Points, in no order, along strands that fork and pass close to each other.
Points whose rows are less than 40.4 apart are linked; no others are. Some points are linked to none.
q_783: [ -7 -13  -4  -1 -24 -10  -9   0 -20  12 -21   7  18  15  -1   2   5  12
  11  11]
q_487: [ 15   8  36   0  49   6  -8 -11   5   5  18   1  -6 -16  11 -16   4 -42
  -3 -20]
q_138: [  0  -1 -12   6 -35  -1 -17   1 -35  20  -9  15   3   7  12   1  13   5
 -13   3]
q_507: [-18  37  15  19  43   4  10 -19 -12  -4  -7  -5  -5  -7   6 -25 -20 -12
  -4  11]
q_176: [ -4   6  32  -7  38   2   0  -5  13   3  -2 -19  11  -2  -3  -6  -7 -23
  30  -6]
q_718: [ 11  17  21  -3  49   7  17  -5  28 -14  31 -11  -4 -25  -5 -19  -5 -26
  -6 -10]
q_687: [  1  21  10  21  37 -17  15 -11   3  -3   3  -1   4   0  -7 -13 -15   1
   1  -2]
q_938: [ -4  30  29  -9  32  21  14 -20   9  -4  23 -16   3 -17   3 -30 -11 -29
  15  -3]
q_492: [ 15 -30  -8  -3 -37  -6  -6  13   8  -5 -10  -4   6  10  -7  16  13  14
   8  -3]
q_727: [ 11 -16   1  -5   5 -19   9  10  21  -8  -3  -4  10  10  -3  16   4  24
   7   0]
q_53: [ -7  31  37   4  51  15   3 -21  -8  -1  11  -3  -9 -17  16 -31  -7 -37
  -8  -3]
q_768: [ 15 -12  -9   0 -23 -16   6  19 -16   6  -7  13   7   9  10  17   8  24
  -9  -8]
q_667: [-16  39  10   6  34  21  27 -18 -10 -21   5  -9 -14 -15  -5 -42 -23 -13
  -6  16]
q_633: [  0  13  11  17  43 -17  11  -7  -3   8  -1  -5  15  -5   2 -10  -5   0
   1 -11]
q_919: [ 27 -46  -7 -12 -43  10 -26  20  -2  -2 -20   1  -5   6  -5  20  27  -3
   2  -4]
q_998: [ -8   9 -20   3 -32  24 -29 -11 -25  12   6  18 -22   3   9   1   8  -9
 -21   8]
q_658: [-17   4 -13 -17 -19  11  -3  -9   5  -1   4  -8  -2  11   1  -5 -13   6
  10  11]
q_581: [ -9   5 -15  11 -15  -8  -2  -3 -25  18 -17  13  10   6   7   2   5  12
  -1  10]
q_285: [-11  -9  10  -3   0  -7  -3  -1  -8  11 -24  -5  18  13  -1   3   0   5
  24  15]
q_99: [ 14  13  32  14  59 -15  14   6  11 -10  13   1   0 -17   5  -8   0 -18
 -20 -14]
q_927: [  5   8 -17  23  -6 -20  16   6 -29   0  -4  18  -3   2  -1   0  -6  21
 -26   2]
q_484: [  5 -14  22  -8  21 -11   3 -12  12  -2 -12 -22  18   9  -2  -3  -5   1
  24   1]
q_650: [ -2 -22   7   3   0 -15   4   7   3   3 -25  -8  26  14 -11   9   5  10
  21   7]
q_656: [  5  18  26  13  56 -12  13  -4  -7 -14  12  -3  -3 -11   6 -13 -12 -16
 -16  -8]
q_846: [ 30 -32 -15  -4 -36 -10 -10  28 -16  12  -4  12   5  -2   4  23  37  12
 -14 -11]
q_460: [ -8 -12  -8 -13 -20   7  -3  -2  14  -2  -6 -11   5  11  -4  -6 -10   4
  17  13]
q_490: [ -2  11 -25  13 -29   9 -13  -3 -30   2   6  26 -24   0   5   0   1  -1
 -28   3]
q_520: [-17  40  10  -7  28  31  27 -14   9 -16  15 -12  -6 -12  -2 -39 -23 -18
   4  13]
q_23: [ 18 -11   2   8 -10 -27  14  20  -9   9 -12   6  17  11   3  12   8  24
   2  -2]
q_16: [ 14 -18  15  -3  20 -19  11   0  23  -7  -7 -11  20   6  -3   4  -2  19
   9  -1]
q_477: [-34  14 -17  -8 -37  29  -9  -6   0  14  -5   0 -15   5  -5  -5  -1  -5
  16  11]
q_742: [  5  18  41   9  49   0  -1 -20  -6   3   9   3   1 -18  11 -21   3 -31
  -3 -17]
q_698: [ 15 -31 -18 -14 -35  14 -24  14  12   1  15  -2 -12  -3  -2  20  14  -1
  -5  -8]
q_839: [ 23 -33 -16  -9 -29   1 -10  25  24  -3  -1   6 -10   2  -8  31  22  24
  -8  -9]
q_624: [ -3  17 -18  18  -2  -8  15  -4 -19 -13  -2  18  -6   2  -1 -12 -16  11
 -21   2]
q_580: [-33  17   0  -1 -18   2  -4 -18 -11  10 -20   9  -2  13   8  -2   0  11
  10   9]
q_894: [-20   9 -17 -15 -44  30 -19  -2  -6  14   3  -2 -22   0  -3   2   3  -7
   5   6]
q_693: [ -8 -17  -5  -6 -46  15 -26  -3 -17  10 -16  11  -5   6   3   9  14  -7
  11   8]
q_596: [  3 -14 -20 -10 -30   5 -14  12  13  -2  13  -4  -8   6  -6  16  -3   1
   2   1]
q_289: [-19  35  31  12  47  12   7 -23 -10   3  -1  -8  -4 -15   8 -30 -13 -27
  -4   5]
q_21: [-18  41  20  -9  34  26  24 -20   7  -3  19 -14  -5 -12  -5 -34  -9 -26
  16   5]
q_68: [-18  14  30  -9  20   8   7 -13  14   2  -4 -15   5   6  -5 -10  -9 -15
  38   3]
q_452: [ 13   5  10   2  44 -15  18   0  27  -7  14  -9   4  -6  -7   1  -9   4
   0  -7]
q_940: [ -5  16   7  -7  28   6  17 -11  15  -7  10 -11   2  -2  -5 -17 -21  -6
  16  -2]
q_411: [  8 -42  -7  -9 -43   3 -15  14   2  -5 -16  -3   0   6  -6  19  15   1
   9   4]
q_819: [-24  12  17  -4  10   3  -1 -18  10   4 -11 -19  14   9  -6  -5  -6  -6
  34  12]
q_778: [ 13 -13  -1   4  18 -26  21  15  24  -3  -2  -2  11  -4  -2  26   6  36
 -11  -1]
q_205: [ -3  16  -3  16  22 -15  19 -10   2 -14   7   3   0  -3  -9  -9 -17   9
  -5   2]
q_975: [ -2 -12 -10 -12  -7   3   7   0  27  -8  -3 -13  13   9 -13  -4 -12   6
  17   6]
q_196: [  1  -2   2   9  24 -20   6  -2  -6   9 -10  -1  21   3   0  -1  -5  12
   9  -4]
q_608: [  9 -19 -15   2 -19 -12   3   8  17  -4  -2  -5   3   5   1  14   3  24
  -3  -5]
q_710: [ 25 -35  -1   0 -31 -15  -5  21  -5   8 -17  -6  12   7  -9  20  19  23
   3   2]
q_35: [ 12  -1  -1   8  28 -28  24  15  16  -8   0   3  12  -4   1  10   2  27
 -16  -2]
q_904: [-25  22  -2  -1   9  -1  10 -20  -6  -5  -1  -5   2   5   6  -7 -18   3
  -1  14]
q_281: [ -7   2  -6  10   5 -17   9  -3 -13   7 -10  12   9   7   0   0  -7  16
   4   3]
q_585: [ 17  -1  30   0  57  -8   2   2  23   1  14  -9   5 -18   1  -1   6 -19
   8 -17]
q_543: [  0 -26  -8 -14 -47  12 -22   5 -10   0 -14   2  -5  15  -5  18  12  -4
  10   4]
q_617: [  0 -14 -10  -7 -45  18 -39   2 -22  15 -10  13  -8   2   8  16  25 -19
  -4  -6]
q_589: [  6 -10 -23   0 -35   6 -22  16 -11   7   5  18 -11   1   7  15  13  -7
 -15 -12]
q_282: [ -8  21  25  -3  39   5  12 -14  10  -9  14  -4   3  -8   4 -20 -15 -18
   7  -6]
q_148: [ 32 -29 -12  -6 -30  -3 -27  33 -20  14   4  17  -4  -7   6  28  38  -2
 -17 -20]
q_208: [ 14   1  -1  12  22 -31  25  13  -6  -3  -2   7  13  -2   6   2  -6  26
 -14  -6]
q_824: [ 31 -37 -11 -11 -31   9 -36  21  -8   5   7   9  -8  -7   3  31  38  -9
 -13 -19]
q_965: [ -9   6  -5 -15   7   8  11  -9  24  -5   5 -14   7   3  -6 -19 -18  -2
  24   3]
q_445: [ 22 -28 -11  -5 -28 -16   0  27  -8   9 -13   4   9   4   4  19  21  26
 -15  -6]
q_706: [-31  25 -16   2 -18  16  12 -12 -14  -6   4   4 -19   0   4 -12 -19   2
 -10  17]
q_37: [  4  -4 -29   7 -20  -8   5  11  -1  -8  10  16 -13  -5   4  10  -1  14
 -20  -8]
q_393: [-26  14  11  -2  -1  -3  -1 -16   4   3  -6 -15  11   7   2  -3 -11   1
  16  16]
q_815: [ 27 -21 -21   0 -25  -1 -14  23  11   0  16  17 -14  -1  -1  25  22  13
 -23  -8]
q_66: [ -9  -2 -25 -15 -40  23 -18   8   1   4  15  -5 -23   8  -4   7  -3  -7
   4   3]
q_302: [ -7  13 -25  12 -23  -1   1  -4 -19 -13   5  20 -10   6  -2  -7 -10   2
 -19   6]
q_119: [-13  33   7  15  39   8  18 -14 -11 -16   0  -6  -9 -12  -4 -33 -25  -8
  -9   7]
q_914: [ 17 -16 -25   6 -23  -9  -5  19  -1   1   8  15  -9  -9  -1  24  14  18
 -31 -11]
q_274: [  9  -7  34  -3  45 -12   3   0  16   2  -1  -9  14 -10  -6   4   5 -16
  16 -10]
q_7: [ 11 -24 -16 -11 -39  19 -37  11   0   7  10  -6 -15  -7  -5  11  19 -20
  -6  -8]
q_757: [-18   8 -12   0 -38  11 -20 -10 -28  16  -9  22  -7  10  11   4  10  -1
 -11  10]
q_325: [ 18  15  26   5  60  -6  10   1  23  -7  24  -5  -9 -24  -5 -12  -4 -29
  -9 -17]
q_19: [-19  13 -21  -7 -17  16   4  -9  -1  -7   9   3  -7   2   1  -5 -19  -1
  -1   6]
q_510: [  0   9 -13  13   1  -9  11  -5  13  -8  10  -3   5  -2  -5  -4 -17   8
  -9   5]
q_60: [-31  14 -11  -1 -25  10  -9 -15 -19   5 -10  16 -14  11  11   0  -2   5
  -4  15]
q_439: [  0  -4 -24   9 -10 -13   6   9   7  -3   3   4  -3  -4  -1   6  -6  14
 -10  -1]
q_87: [ 16 -13  19  -8  34 -11  11   6  36 -12  -4 -12  13   8 -10   8   3  15
  17  -1]
q_945: [ 10 -34   2  -4  -8  -5   0   9   8  -3 -29 -15  15  17 -12  11   3  15
  19   7]
q_897: [  8 -26 -10 -13 -37  23 -39   6 -17  11   4   1 -11  -5   7  18  25 -24
  -2 -14]
q_681: [-31  30   2   1   4  14  18 -18  -3  -8   5  -7 -13  -1   0 -17 -25   1
  -1  15]

A fork is a point with three links, a tip a point with one. Leave the first point through the second and follow the links. Name the first fork or tip that comes.
q_21; q_520 | q_487
q_706; q_681 | q_325
q_66; q_596 | q_411
q_897; q_7 | q_477

A fork is a point with three links. Follow the links from the first point to the second and name the forks in between, in order.
q_650; q_484 | q_581 q_439 q_608 q_727 q_16
q_205; q_768 | q_439 q_608 q_492 q_445
q_439; q_60 | q_581 q_757
q_37; q_60 | q_439 q_581 q_757
q_148; q_66 | q_445 q_492 q_411
q_693; q_510 | q_411 q_492 q_608 q_439
q_919; q_60 | q_411 q_492 q_608 q_439 q_581 q_757
q_411; q_580 | q_492 q_608 q_439 q_581 q_757

Follow the links from the first point to the second, and from the first to the third. Name the last point that the two ways share.
q_281; q_693; q_839 | q_439
q_490; q_439; q_285 | q_581
q_285; q_914; q_87 | q_439
q_7; q_687; q_16 | q_608
q_815; q_846; q_484 | q_608

Name the points in between on the shortest way along the links from the first point to the second, in order.
q_945; q_302 | q_650 q_285 q_783 q_581 q_138 q_757 q_998 q_490
q_633; q_846 | q_687 q_205 q_510 q_439 q_608 q_492 q_710 q_445
q_208; q_919 | q_35 q_778 q_727 q_608 q_492 q_411
